A landscape with many valleys, sampled at points; each row gives a point and its height.
From any point a ball rolls to the lowest of the 2 points nearest to it. It stops when none of these is lower. Distance is the straight distance between rows; heights are no part of it.
geka: [ 89 105 141 134  77 138  98 123 135 105 144 130 188  87 169  79 113 114
  85 120 140 120 128 163 129  47  88 156 122 125 149  65 138  68 162 137
 138 124 146 115  88 140 181 174  97 123 158 110 112 163 126 198  97 142
 140 141 123 129]  (h 232)
Bulid: [148  80 102 113 130 157 114 127 119 138  69 105 168 108 142 147 126 129
  84 175  64 175 137 116  99 111 151 180 115 163  91 110 187  89 151 155
  95 112 142 124  88 131 156 199 108 144 144 138 148 117 105 165 153 163
 146 153 115 157]  (h 142)
gudar: [ 84 128 120 136 192 154 127  74 139 142 141 199  96 162  74 189  73  96
 132  93 154  85 143 136 136 155 116 108 120 167 132  97  89 179 109 100
 121 155 116 154 151 205 130  94 100  81 105 112 106 175 145 143 137 127
  99 173 165 134]  (h 285)
leno: [135  79 160 113 156  89 114 154 101 122 162 120 157 166 147 134 173 143
 113 111  78 117 123 175 105 155 160 116 163 199 138 103 122  61 141 154
 118 110  98 147 152 123 130 133 128 122 123 167 124 106 121 155  46  99
 130 175 185 132]  (h 205)
toram: [104 171 109 153  80 108  96 124 134  87 143 132 120 118 101 102 158 137
 109 125 185 107 156 102 166 158 121 130 102  52 129 153 143 172 102 117
  68 124 141  92 144 149  95 110 145 124  78 108  76 148 156 164 141 102
 130 115  73 112]  (h 543)
Noz: [ 96 121 101  95 160 133 152 154 128 113 148 138 157 176 200 137  96 113
  94 115 184 115 112 153 117 159 143 130 146 198 132 125 105 116 124 155
 141 118 118 135 105 108 128 152 128  80 151 169 163 177  71 137 129 125
 116 143 107 132]  (h 634)
geta: [149 102 206 146 103 138 150 176 125 140  80 102  97 108 130  67 161 187
 143 113  54 100 137 108 153 120 198  72 169 127 115 117 134  94 117 146
  95 125 116  95 155  58 132 131 109 163  95 159 119 141 140 118  66  61
 140  49 149 148]  (h 402)
kidu: [ 97 156 179 109  75  86 110 171  85 124 122  95 156  65 142 113 141 130
  77 149 102 102 161  98 125 103 145 112 144 138 107 159 155  97 120 132
 109 161  99  90 106 103 115 157  77 152  93 127 125 134 105 171  79 119
 144 165  89 118]  (h 247)
duk: [ 97 108 162 145  58 121  89  88 124 104  99  98 155  72 103 113 163 120
  84 176  99 129 145 129 119  84 119 123 107  96 125 158 135  98 124 110
 124 183 130 106  96 124  86 165 100 164 115 121 103 116  94 174 119 124
 145 127  90  86]  (h 290)
gipi: [110 118 124 124 179 119 126  52 120 164 147 194 113 125  82 154  95 107
 162 100 134  94 156 123 144 123 122 109 139 123 194  67 105 145 119 152
 140 154 109 133 167 134 161 116  99  97 128 118 148 157 129 120 100 139
 127 153 159 143]  (h 248)
Dezok: [154  80  97 100 188  85 135 147  63 162  80  99 167 130 161 161 129 150
 131 182  49 171 161  99 106 128 157 159 134 153 109 112 152  89 195 187
 111 124 117 123 116 109 137 173 105 161 124 141 178 116  84 140 121 141
 152 156 131 192]  (h 177)
reso: [155  93 139 112  79 111 136 151 109 112 138 103 127 132 136  97 142 163
 114 155 134 152 126 142  74 101 162 152 149 153  74 137 125 149 103  82
  85 190 123 125 136 179  92 113 177 191 161  65 173 142 123 128 162 170
 126 104 163  80]  (h 416)
kage: [169 167 167 153 111 154 132  92 156 157  93 130  90 167  78 155 157 163
 161  87  78  95 133 102 153 181 153 108 156 165  87 152 107 170 109  23
 110 124 123 124 117 157 107  74 140 169 109  98 127 112 174  69 161  78
 138  84 168 139]  (h 239)
kiko: [100 139 165  80 102 118 152 185  88 104 134 137  85 117 178 134  93 112
 150 121 167 132 145 114 140 145 128 133 153 142 150 161 143 148 149 146
 158  78 138  93 136 118 150  93 137  84 129 123 143  99 119  98 160  85
 115 129  83 173]  (h 259)
kob: [ 85  97 135 102 126 158 129 134 127  78  62  90 109 148 133 133  75 112
 158 144 142 158 143 141 151 155 140 118 111 150  84 169 120 174 108 178
 129  80 157 119 124 145 118 144 137  44 116 128 145 101  81 113 205 117
 132 138  59 164]  (h 523)
faba: [115 117 169 176 160  99  95 123 166 136 115  56 132 100 145 116 113 110
 151 129 128 119 119 143 189 131 136  61 114 119 112 184 118 108 134 203
 118 146 135 117 153  96  77 143  92  94 118 126 108 117  96 148 101 109
 135  86  67 115]  (h 448)
zafum: [116 188  96 148 101 126 136 115 159 105 162 147  70 160 108 154 134 132
 112 136 190 114 128 111 140 193 123 132  83 109 127 200  95 187  93  75
 119 109 152 124 129 166  57  94 158 108 111 117  86 132 124 134 170  93
  90 125  76 119]  (h 568)
Suge: [119 147 102 183 146 200 111 137 166 146 122 143  98 152 112 179  98 113
 127 150 152 126 104 180 167 132  98 109  96 111 168 151 123 116 126 137
 158 122 163 152 128 169 128 152  88  87 125 137  83  97 101 144 154 104
 104 124  89 121]  (h 681)
tuput: [144  86 137  79 184 128 152 159 128 118 155 141 108 137 144 150 148 122
 108 111 116 150 107 166  71 126 155 157 146 227 128 120 122  77 139  88
 133 120  96 163 135 162 134 101 130 158 133 148 121 115 152 116 111 128
 119 155 180 107]  (h 162)
tefi: [156 156 120 131 102 117 162 137 122 140 153 108 124 112 163 140 130 158
  58 185 169 202  98 127  99 130 102 171 106 113  61 170 157 177 154  56
 112 120 177  99  78 118 130 120 153 185 135  91 135 141 129 168 202 107
  93 136 105 136]  (h 330)
Fos: [126 107 147 133 175 128 145 157 128 126 123 151 123 180 176 119  72 106
 179 121 134 110 120 146 160 156 146  90 166 142 137 102 105 161 142 181
 127 109 153 151 156 138 164 101 126  65 123 114 158 124 139 101 123 134
 103 121 135 134]  (h 491)
zepu: [104 144 145 111 128  79 116 114  73 156 123 112 132 106 107 152  94 145
 112 158 144 149 147 125  95 149 111 149 124  99  75 176 139 172 130 121
 139 141 138 115 130  99 102 120 108 130 128 139 161 134 110 163 171 143
 111 172 113 165]  (h 490)
vuti: [132 138  73 105 101 150 117 167 140 116 154 140 112 133 116 106 121 113
 104 111 187 152 123 134  73 149 123 165 109  93  89 123 168 167 128 133
 101 102 139 151 140 184 151 117 155 129 116 150  92 132 192 148 176 193
 103 157 172 115]  (h 110)
vunob: [152 162 136  80 124 151 148 124 111 122 146 144  82 196 104 135 152 160
 211  99  91  85 151 106 150 178 119 124 149 125 139 116 135 190 133 133
 124  86 129 116 174 149 139  92 202 103 116 149 122 102 161 101 117 118
 110 137 142 153]  (h 445)
Vam: [142 144 174  86  86  92 153 121 107 151 137 136 122  51 127 137 138  89
 125 109  78 105 139  88  88  63 134 125 141 162 172 137 141  76 121 116
 172 158  83 111 125  72 149 144 105 159 146 128 162  96 118  88  84 164
 142 172 159 129]  (h 76)
Dekoz: [104 100 110  78 157  85 134  80 107 128 160 150 156 114 146 132 126  66
 130 140 148 129 170 106  57 116 122 111 105 159 205 134 116  48 132 167
 177 140  71 142 113 101 143 138 125 113 156 164 146 103  70  96  63 165
 141 179 161 138]  (h 71)
Lef: [135 171 125 128 127 155 128  71 162 131 102 137  69 170  32 176 134 108
 154 117  83 102 127 110 118 170  96 118 102 150 100 154  89 181  80  45
 161 133 128 164 109 222  62  92 133 120  83 130  77  92 159 134 163 126
 106 176 176 130]  (h 307)
fuvo: [148 212 120 144  79 127 115 180 108 120 144 153 138 164 138 100 134 152
 139 110 178  82 119 130 156 161 133 123 165  45 152 120 116 150 119 113
 137 145 131 133 131  89 145 130  80 133  85 148 169 131 133 121 138 130
 113 112 142 121]  (h 249)
Taki: [139 154 126 114  80 172 100 180 140 113 124 127 123 110 160 100 117 117
 120 122 161 118 121 134 140 120 135 149 137  98 148 109 175 120 120 175
 126 104 146 127 121 134 185 157  90  94 124 128 113 102 144 148 133 145
 130 136 106 129]  (h 288)
bife: [158 205  90 135 106 183 130 177 106 168 157 164  95 165 150 140 152 189
 174 118 189 116  90 116 164 163 131 142 132  64 167 114 115 128 149 127
 153 114 130 144 149 110 139 131 131 150 134 144 141 106 137  96 164 101
 117  72 114 142]  (h 295)
teve: [117 151  95  70 162 138 136  79  90 158 133 136  89 155  89 167 124 161
 175 106 119 114 143 103 124 166 114 171 124 123 117 109 135 184 120 143
 134 108 114 129 162 148 107 117 176 112 158 138 146 160 146 126 152 156
 133 164 137 166]  (h 415)
zil: [103  88 192 147 104 127 104 143 107  86  82  86 146  98 129 114 112 175
 106 165  71 140 147 151 168  93 148 120 146 112  72 139 122 126 192 105
 109 156 137  84  93 119 129 134 108 162 105  69 134 138 107 176 151  49
 146  73  64 151]  (h 354)
nuso: [139 148 104 100 148 170 116 139 108 143 126 149  85 153  88 164 140 146
  91 103 139 157 112 173  70 149 126 170 124 161 106 131 134  76 138  66
 142 122 104 171 128 185 133 103  99 174 110 166  98 113 177 139 188 135
 102 157 207 126]  (h 107)
kubop: [124 158  93 107  96 162 123 181 111 138 142 160  94 106 136 127 131 142
  61 109 197 145 122 134  63 128 156 181 119 128 110 137 164 111 130  83
 104 129 110 138 121 161 147 108 113 185 125 136 119 145 180 123 197 143
 119 132 184 128]  (h 45)
zural: [115 128  87  64 132 149 126  40 131 138 150 152  91 132  41 180 157 145
 132 115 105 110 139  93  94 165 145 162 101 143 148  91 142 153  76 130
 118 138  86 139 148 181 100 118 180 137 122 143  87 147 145 142 113 165
 145 191 179 136]  (h 381)
Fer: [129 139 146 112  92 104 147  78 133 156 154  67 125  74 161 105 104 148
 133 180 150 133 118  87 139 111 147 132 102 129 107 146 150 156 104 165
  99 171 145 108 123 119 106 150 128 139 189  85 168 173 111 151 130 186
 128 107 103 106]  (h 537)
dolof: [161 134 172  81 112  98 143 166  83 116 169 116  84 132 155 120 128 152
 148 147 123 165 126 137 126 132 143 145 156 145 135 166 161 124 150 126
 134 114 135 111 153 152 144  85 126 142 128 105 148  68 125 116 153 112
  94 130 135 129]  (h 303)
gifum: [126 111 106 105 138 160  98 152 101  79 108 156 121 136  92 153 173 104
 124 123 116 120 139 148  52 154 135 155 117 102 160 126 115  78 129 119
 177 124  63 160 124 108 108 142 138 136  89 208  89  59 111  92 103 126
 155 165 132 121]  (h 540)
kug: [133 119 146 134 112 130  89 165 137 107 129 142 156 124 120  99 151 111
 113  92 107  95 129 154 112 111 154 118 146 134 157  92 143  77 109 160
 119 133 108 144 147 125 158 157  99 112 111 149 112 117 139 137  78 142
 138 150 156 107]  (h 243)
zeg: [174 118 170 158 135 114 105 104  75 150  81 146 150 120  97 158 127  87
 124 166  75 144 144 120 131 119 126 122 177  93 138 119 147 160 133  93
 121 157 119 131 115 124 163  97  71 159  88  96 179  89 142 104 157 105
 123 142 183 123]  (h 479)
Zofus: [ 99 101 160 193 102  93 133 135 139  67 106 154 174 132 132  86 161 119
 103 126 109  88 161 108 167 141 136  93 149  93 110 118 118 170 116  70
  72 108 147  83 109  77 127  95 161 128  54 123  92 171 155 130  49  46
 136  99  90 122]  (h 504)
Mufu: [138 155 124 134 146 122 147 198 117 162 115 176 134  90 154 150 175 105
  92  95 133 114 122  56 110 119 167 122 149 164 126 145 161 117  99  94
  75 115 103 109 139  84 125 118 137 160 127 131 143 143 179  75 116 114
 147 121 130 118]  (h 184)
lotu: [128  92  77 115 195 172 134  70 132 172  83 123 146 151 111 134  90 100
 200 144 124 151 130 114 144 113 117 109 118 167 144 128 113 122  88 218
 167 119 129 164 126 160 121 147 124  82 195 117 164 119  69  76 161 158
 155 114 125 140]  (h 583)
Napu: [137 110 145  74 151 135 133 112 129 116 148 119 131 183 157 138 104  99
 143 142 124 138 111 171 112 147 126 101 150 198 157 144 106  94 113 172
 177 113 111 144 107 141 137 144 108  75 149 165 147  93  56 118 113 135
 112 164 136 121]  (h 649)
mam: [ 84 144 141 133  79  75 130 130 135 129 176 100 154  45 167  57 116 120
 139  85 172 124 131 126 139  24  88 130  98 143 159  79 117  51 163 169
 154 134 118 123 127 118 157 149  72 148 180 108 121 172 152 176  89 184
 132 147 138 131]  (h 282)
muz: [122  98 117 153 149  74 132 119 134 102 152 120 180 111 134 108 160 117
 109  93  97 120 129 141 113  85  87 147 124 108 141  99  99 107 175  99
 139 116 106 134 137  90 122 112 184 157 145 147 117 133 149 105  82 118
 152 104 135 121]  (h 647)
guv: [130 149 104 185 147 192 124 147 192 106 113 132 110 143 119 168 130 121
 136 121 119 129 110 175 186 118  98  92 101  94 157 175  95 103 165 103
 174 108 157 153 124 112 116 139 138 116 139 138  80  90 137  97 127  69
 151  66  74 114]  (h 677)
kero: [144 100  73 110 114 202 110 160 138 118 123 158 117 124 135 106 122 156
 133 142 166 148 111 149  98 110 151 184 114 138 148  90 160 103 123 169
 124 114 132 161 132 164 149 160 133 135 178 134 127 120 133 130 169 163
 140 110 120 127]  (h 335)
Gupap: [135 130  72 110 125 170 132 167 115 150 171 173  86 112 125 123 119 144
 131 151 207 178  98 167  75 101 128 166 101 114 175 138 135  72 125 140
 188 127 141 156 140 139 137 139  91 155 157 155 130  98 114 122 185 157
  91 139 135 126]  (h 377)
tar: [ 92  74 137 124 180 140  78  87 106 143  87 152 121 112  70 136 105 160
 171 123 126 109 163 157 132 120 161 118 135 123 152  88  86 106 106 170
 130 166  97 146 177 153 100 133  79  99 139 123 152 138 100 129 120 141
 158 121 141 142]  (h 202)
seri: [ 99 156 147 157 145 125 163 150 143 137 107 189 149 139 185 132  84  81
 111 101 144  95 109  90 165 151 126  92 154 126 107 113 121 192 131 105
 123  65 162 110 107  64 179  98 138  57 102 113 140 171 160  86  88  85
 127 121 106 143]  (h 474)
lipit: [104 119 112 109  74  98 111 127 152 117 163 112 180 115 106  80 119 152
 100 118 165 144 121 148  71 108 105 149 121 120  50 131 117 163  82 108
 127 142 150 132 123 141  84 156 171 132 179 112 138 179 116 181 143 213
 116 160 162 114]  (h 475)
gisil: [102 137 115 121 153 170 101  83 169 122 102 147 125 145  74 169  97 126
 108  93 122  87 128 141 117 161 118 138 132 147  99 103  94 160  95 107
 147 146 112 158 117 148 107 160 101  94 129 154 121 156 119 154 138 153
 133 160 157 136]  (h 315)
Mur: [163 167  93 122 109  99 162 144 148 115 192 102 144 173 172 103 165 143
 125  96 165 116 114 100 117 162 106 162 128  93  97 120 127 181 136  90
 100 134 127 115 137 112 103 122 227 144 149 125 130 178 171 126 117 172
 123 120 132  95]  (h 257)
Bif: [143 129 111  77 144 115 143  73 129 157 133 128 139  92 114 154 122  95
 134 158 122 135 135  91  63 117 122 140 109 141 143 159 132 111 104 138
 186 161  89 150 105  80 106 143 116 145 168 172 161 100  89  89 111 208
 139 172 161 124]  (h 9)
Kebeg: [133 115 139 147 192 177 130 141 169 142 126 120 104 176 122 181 102  98
 130 139 105 115 108 174 143 158 142  96 121 197 151 143 109  88 110 146
 139 146 124 160 127 183 136 144  74  77 118 150  91 101  95 136 107 119
 103 153 135 100]  (h 665)
rolat: [130 164 125 143 157 155 137 107 165 131  78 112  92 178  70 160 123 160
 178 110 106 114 117 117 138 193 125 128 114 140  52 163  77 209 118  34
 117 130 140 167 108 194  79  82 136 130 110 117 119 125 174 105 188 127
 136 114 137 131]  (h 275)
pata: [132  51 197 164 151  84 172 155 103 128 108 169 119 117 164  96 107 143
 112 161  93 124 108 112 129 141 209  70 157 128 154  99 132 134 113 129
  84 171 152 118 112  73 173  67  77 142  77 104 147 147 151 111  61  67
 109  96 155 107]  (h 442)
nat: [140  98 101 159 140 118 132 131 128  97 102  82 149 142 159 151 128 154
  84 175 134 209 119 157 126 141 116 177  83 116  65 149 142 147 176  98
  64 111 180 127 102 126 130 135 156 152 114 112 123 122 138 168 186 108
 128 120  71 141]  (h 355)
nefe: [138 172 169 132  74  97 122 176  80 132 107 109 142 112 139  99 149 164
 116 151 120  90 149  97 160 129 161 104 173  73 118 151 143 144 132 119
  93 177 112  93 124  79 121 124  79 172  75 120 175 137 123 123 127 107
 135  90 123 116]  (h 203)
Por: [110  94 100 173 157 151 128 116 195 113 130 102 122 165  92 139  95 136
 180 124 129 130 134 152 208 137 101  90  97 103 133 114 111 186 134 163
 113 132 161 136 159 190 125 112 167  75 130  91  80 136 132 137 145 125
 135  74  90 117]  (h 383)
gugus: [116 175 128 104  63 162 144 102 179  76 145 140  78 131 113 130 132 143
 123  91 156  91 134 113 134 147 114 158 110 144 135 162  99 161 104  60
 167 106 135 114 113 137 100 117 175 119 153 118  95 128 121 105 148 111
 122 109  99 132]  (h 574)
Reme: [152 174 146 142 112 127 129  83 123 143 147 154  89 146  86 154 156 133
 123  83 124  93 139 121 125 159 134 132 130 113 151 121 111 141 128  57
 109 149  96 127 150 142 146  76 130 172  92 124 119 122 175  95 135 112
 122 125 191 120]  (h 192)
mozap: [133 165 127 110 147 100 171 220 115 134 117 143 124 114 198 131 139  96
 127 108 139 129 121  73 133 138 152 119 141 151 128 168 161 128 127 153
 109  65 121  97 136  66 136 129 160 110 121 138 151 115 136  65 122 109
 133 128  79 147]  (h 220)
Tabi: [124 159 116  89  77 116 155 131 111 161 137 106 124  76 141 122  95 164
 123 185 164 135 123  91  93 113 133 154 129  80 106 167 135 171 111 119
 162 186 151 118 101  73 108 147 106 172 165 126 195 148  98 130 179 192
 115 129 119 139]  (h 510)
Vuniz: [153 166  80 125 101 173 107 152 137 102 127 113 122 185 126 128 150 157
 111 112 144 129 113 159 109 182 102 174 115  74 105 120 124 149 177  93
 125  87 133 158  96 151 149 125 152 147 103 171  95 109 164 142 187 128
 116 119 148 143]  (h 165)
ruz: [ 73 127 120  91  65  83 155 163 120 104 178 137 171 108 154  92  91 111
 117 101 212 130 149 140  70  81  65 146 134 137  87 126  82 170 104  87
 188 126 143 117 108 108 106 136 171 113 188 126 178 184 100 131 147 181
 122 173 146 144]  (h 497)
Buvo: [117  68 182 136 109 121 142 185  90 122  73 112 130  87 151  78 149 176
 109 157  41 127 151 119 146  75 176  96 166 125 123 103 134  91 183 146
  95 137 124  92 122 105 148 123 118 185  95  95 132 134 117 131 118  65
 149  56 103 148]  (h 378)
zeten: [130 160 153 128 108 144 131 114 117 144 111 185  97  72  96 145 167 106
 104  86 110  80 138  88 109 103 142 125 141 140 185 112 138  92  91  84
 123 136  86 100 143  90 147 115 115 152 106 142 122 132 157  80  88 101
 147 137 149 131]  (h 136)
zige: [101 141 164 178 131  79 149 164 113 109 143 171 179 118 183  95 118 123
  92 115 146 111 111 111 152 106 124 116 156 127  94 111 116 158 138  73
  93 109 142 105 110  75 149  82 145 126 111  84 142 185 179 120  85  76
 132 110 105 120]  (h 489)
minuz: [168 155 105 146  84 114 153 152 126 143 161 116 163 143 181 106 127 132
  82 118 187 164 103 135 103 104  79 176 140  98  47 125 136 180 149  54
 126 129 164 127 108 122 126 127 182 177 163  97 165 178 169 142 169 151
 103 127 171 107]  (h 298)
pak: [121  99 143 116 121 112 125  62 138  99 164 130 106 100 117 127 137 106
 147 139 137 143 140 158  90 106 144 126  93 130 221 111 109  29 128 143
 160 171  94 130 137 141 148 145  95 124 142 118 105  94  84 139  85 173
 133 157 150  92]  (h 146)
feme: [143  96 128 141  95 136 132 136 146  82 111  98 150 132 152 113 151 173
  95 153 113 147 120 142 124 113 127 166 129 156  90 127 134 140 135  88
  85 128 153 123 106 142  99 143 193 161 165  95 139 144 128 141 156 124
 149  80  90 110]  (h 382)
zafin: [120 108  90 119 186 156 129  72 130 179 100 106 157 137 133 145 115 126
 134 123 115 128 122 117 143 114 129 112 123 202 132 116 121  85 112 209
 143 105 103 124 117 107 106 187 130  92 189 152 157 170  42 124 118 120
 159 113 100 170]  (h 602)
fivu: [133 123 148 123 137 116 132 107 116 157 131  65 117  94 136 112 152 193
 121 139 102 112 129 113 144 126 168 137 123 135 127 105 141 103 153 161
  79 166 108 112 158 122 105 133 124 166 153 125 134 157 138 152 110 126
 138  87 114 124]  (h 566)
bimol: [122 110  94 143 133 169  75 102 143 161 111 134 181  94 137 128 124 114
  82 128 116 143 118 143 127  81  96 158 115 148 119  97 177  65 139 168
 136 101 142 126  97 122 142 209 101 123 179 148 113 152 111 192 123 143
 146 146 114 148]  (h 185)
senus: [105 136 140 106  41  76 132 217 115  86 181 105 160  98 189  66 118 129
 156 111 184 132 141 132 134  79  81 142 141 127 100 147 116 138 107 134
 185  90 157 112 132 100 118 135 158 109 179 112 163 125 113 126 144 139
 119 132 113 137]  (h 521)
fose: [109  88 123 116 189 141 163 138 116 122  52 105 151 173 182 122  65  85
 168 117 113 139 143 119 153 149 158 100 146 186 100 119 111 161 140 209
 124  86 142 142 120 107 149 153 125  50 121 135 184 135  95  89 169 134
 136 135  96 178]  (h 506)
Zazof: [178 178  95 163 141 135 164 103 172 185 158 163 143 121 167 139 108  65
 142 131 167 118  89  91 176  97  95 102 123 109 178 114 136 137 121 151
 168 133 148 155 129  78 163 146 122 114 172 121 141 125 128  83 107 164
 121 110 122  91]  (h 428)
guros: [107 127 101 154 159 183  96  87 169 130 102 111 101 134  49 171 122 139
 125 105  97 121 143 133 149 152 115 136  93 103 114 106 130 162 129 120
 107 122 126 134 146 192 124 128 145  99 103 115  52 138 161 152 138 112
 148 128 115 141]  (h 347)
soz: [ 88 116 212 126 105 111 163 204  83 138  91 152 108  90 138  78 111 173
 103 120  87  88 140  90 124 123 202  60 173 117 134 115 136 112 111 112
  98 148 126  88 104  55 163  94  56 148  54 125 142 174 152 113  55  63
 140  92 141 155]  (h 424)
fuled: [165 136  88 166 141  99 109  74 149 191 169 165 152 100 122 129 127  88
 129 145 162 169 104 119 121  84  82 121 122 110 158 134 152 112 105 141
 134 145 158 142 144 125 122 150 110 143 174 110 159 122 121 139 135 188
 105 140 155  97]  (h 394)
fege: [ 91 137 160 110  81 101 152 159 133  78 164 156 122 102 134  94 127 123
 135  79 153 100 127 128 142  76 111 131 144 172 132 151 105 127 105  82
 161 102 125 103 148 107 111 116 175 117 167  93 149 136 128  90 125 107
 126 100 109 119]  (h 547)
soru: [141 102 136 139  95 129 103 121 144  74 130  87 137 122  98  75 187 139
 133 111  95 100 172 126 133 129 141 122 114  55 156  94 147 109 152 152
 104 129  94 100 145 111 138 125 178 144  76 161  45 109 153 132  71 110
 155  96 120 116]  (h 610)
kabam: [131 132 143 119 173 172 179 114 124 135  71 119  79 190 141 170  95 127
 200 165 110 148 116 125 202 167 125 119 126 186 109 146 121 188 112 144
 111  97 173 129 128 194 139 114 131  62 116  96 154 112 105 106 183  96
 112 127  80 145]  (h 544)
zadav: [126  95 200 174 109 125  82 102 111 101  79 101 160  95 125 130 131  88
 108 158  56 138 140 157 156  81 121 101 160  90 122 138 134 103 177 105
 156 145 141  91  98  92 140 153  80 136  85  97 114 101 109 165  97  65
 142 109 102 122]  (h 328)
Reroz: [115  95 116 117 140 157  94 151 110 108  69 127 137  77  96 138 143 126
 108 137  92 138 144 138  74  84 140 150 117  85 141 141 118  76 153 118
 179 146  87 139 108  85 112 158 113 158 129 162 125  81 111  98 137 119
 173 117 110 144]  (h 522)
gamiz: [160 111 137 117 133 160 104 116  76 162  77 127 124 103  91 165 149 128
 101 174  57 152 143 127 113 102 139 147 155 112 162 109 166  79 147 116
 146 167  96 125  99 131 150 145  68 194 109 130 147  92 104 123 149 116
 146 136 176 141]  (h 499)
zisig: [119 124 107 101 107 110 112  63 160 119 167 141 108 143  15 149 142 121
 132 101 110 157 123 133  99 131 100 127 101 138 112 127 117 171  64  93
 152 136 122 136 143 207  90 111 173 120 116 111  75 130 153 160 145 181
 107 182 192 114]  (h 345)
Fizuf: [153 191  69 131  93 154 125 153 207  84 158 117 153 192 131 114 156 138
  89  89 149  89 102 130 127 175 100 149 114  99 115 107 111 172 121  96
 124 121 134 146  86 127 126 148 174 125  98 166  83 149 149 155 116 153
 118 126 128 110]  (h 209)
votof: [151 142 132  93  96 107 124 107  91 128 204  94  62 138 115 132 135 165
 162 170 145 174 117 170 129 156 130 157 115 103 168 178 158 100 117 165
 147 118 144 121 177 175 117 102 123 133 134 132 105  70 100 157 139 141
  88 165 131 115]  (h 293)
mek: [156  99  81 127 137  99  92 127 158  89 167  96 183 179  95 104 173 145
 134 104 103 139 128 161 118 137  94 141 123  72 140  85 124 126 162 152
 127 132 111 131 136 142 136 135 187 139 105 161  86 112 141 149  99 156
 137 112 150 116]  (h 630)
zinep: [114  97 126 198 140  89  84 126 193 119 166 101 138 130 107 101 130 105
 160 111 151 128 122 162 182 119 116  63  97 108 153 149 119 113 120 192
  98 141 143 135 179 165  96 125 139  95 123 111  77 109 126 147 100 142
 129  91  92  77]  (h 418)
tipu: [142 125 108 142 105 108 119  94 117 122 165 124 123 156 100 126 145 172
  78 132 168 165 114 163  87 136 114 166 120 144  73 125 118 155  98  70
  88 147 140 135 144 198  76 107 182 176 151  97 127 176 138 179 159 139
 106 145 171  95]  (h 447)
Naban: [111 149 154 175 111  86 120 136 120 114 148 130 134 135 132  87 162 158
 136  90 148  93 162 102 190 160 130 102 132  91 106 121 146 159 135 133
  43  98 134  73 168 116 127  91 180 117  67 125  70 166 168 164  76  63
 127 103  83 136]  (h 520)
rusin: [144 112  88 106 221 150 180 113 138 170  65  93 125 177 121 164 113 110
 197 165  92 176 102 140 167 147 114 137 108 195  88 156 117 129 102 156
 148 109 156 163 111 169 119 140 122  90 157 142 164 124  93  93 179 143
 139 129 103 134]  (h 564)
Zono: [112 135 151 166 149  77 116 106 135 129 120  89 138 100 135 139  96 120
 121 168 164 152 121 118 143 161 132 106 103  98  76 200 130 178 103 149
  95 159 149 108 123 101  82 130 100 104 112 111 142 134  94 156 149 122
 118 139  58 115]  (h 471)
far: [129 104  82 153 178 129 143 122 167 143 128 122 164 158 185 117 125  93
 129 123 153 116 118 115 149 145 147  99 114 184 138 115 132 107 105 212
  83 115 127 136 131 118 124 167 149  85 161 139 136 164  93 120 103 146
 142 113  97 120]  (h 618)
mopu: [151 115 103 168 137 127 128 130 139 139 114 118 140 121 116  98 202 141
 139 114 116  99 147  87 137 144 154 112 114  94 151  93 145 135 108 154
  57 144 106 118 167  93  97 139 181 152 116 157 110 146 155 111  86 121
 160  86 113 107]  (h 590)
sevo: [131 141 150 188 130  48 109 109 136 151 155 110 184  68 165  78 153  77
 126 113 124 133 119 116 156  46  90  94 111  96 160 102 131  60 182 170
 123 142 124 135 133  89 144 126  77 168 125 118 114 134 166 152  57 158
 127 123 132 102]  (h 327)
pid: [129 151 127 140 135 163 180 134 169 134 110 146 145 129 185 131  78  44
 126 113 152 102 102 102 176 112 109  82 141 129 150 134 116 162 127 153
 177  79 145 137 105  77 186 124 142  62 143 128 131 119 123  55 125 113
 135 107 104 120]  (h 455)
Soke: [123  80 139  88 212  93 122  86  75 162  70 107 142 125 115 168 114 131
 171 168  77 153 168 131 125 132 135 135 145 147 132 119 113 110 139 174
 148 130 106 128 138 138 117 122  92 105 130 132 173 115  86 124  99 116
 164 163 139 173]  (h 155)
fuzak: [116 108  95 157 190 154 137 117 180  96 140 131 139 156 101 151 135 111
 146  92 106 121 111 175 138 120  86 135 104 115 162 105  70 107 171  96
 175 107 112 157 129 121 139 113 171 121 140 160  82 111 148  85 102 104
 144 100 123 116]  (h 662)
riba: [152 102 110 173 161  82  84  82 129 186 141 121 165  74 149 102 129 101
 135 156 119 159 136 102 124  70 111 117 116 121 158 104 160  68 166 191
 106 156 136 150 151 142 140 143  71 167 173  99 145 127 149 151 101 185
 125 114 168 113]  (h 361)
zedo: [159 157  68 113 174 170 139 157 111 164 138 145  99 145 124 169 149 169
 142 153 151 176  80 146 124 140  98 161 116 109 151 161 122 104 139 118
 180 109 140 143 115 106 103 140 128 168 151 165 141  90  99 108 192 112
 110 106  97 142]  (h 339)
rap: [141 135 132  78  89 130 111  61 120 131 188 101  93 144 136 125 114 131
 152 185 152 162 125 164 100 153 123 131  94 117 190 142 150  69 108 195
 164 136 139 136 136 169 154 150  99  99 147 138 108  83  63 187  91 187
  98 197 161 111]  (h 226)
kape: [126 156 160 105 148 153 155 160  97 144 136 191  74 181 137 142  92 110
 208 101 116  90 119 117 154 152 125  88 170 139 145 111 116 182 160 122
 151  77 143 164 156 157 179  84 131  75 101 138 149  93 190  75 137 134
  88 139 175 151]  (h 470)
tik: [154  94 220 165 148 118 132 136 105 124 110 150 128 114 110 136 119 102
  98 151  46 144 100 119 142 148 173  82 182 151 116 111 156 139 140  75
 118 155 129 103  82  92 181  70  71 155  64  77 147 101 156 110  98  41
 119 128 165 123]  (h 460)

Where does a ball stop that starts at each point below?
zeg: nefe
gugus: kubop
toram: Bulid
nat: kubop
Gupap: kubop
zepu: Soke
guv: Soke

Call two points neighbours if one is among the 2 nearest of the other. Go from one point of each pair to the other, from neighbour to neighbour, staying as low as possible. Name the highest point that can't be avoided.
kubop, Bulid: gugus
zeten, Soke: Suge
Soke, Bulid: Dezok
kubop, nefe: Gupap
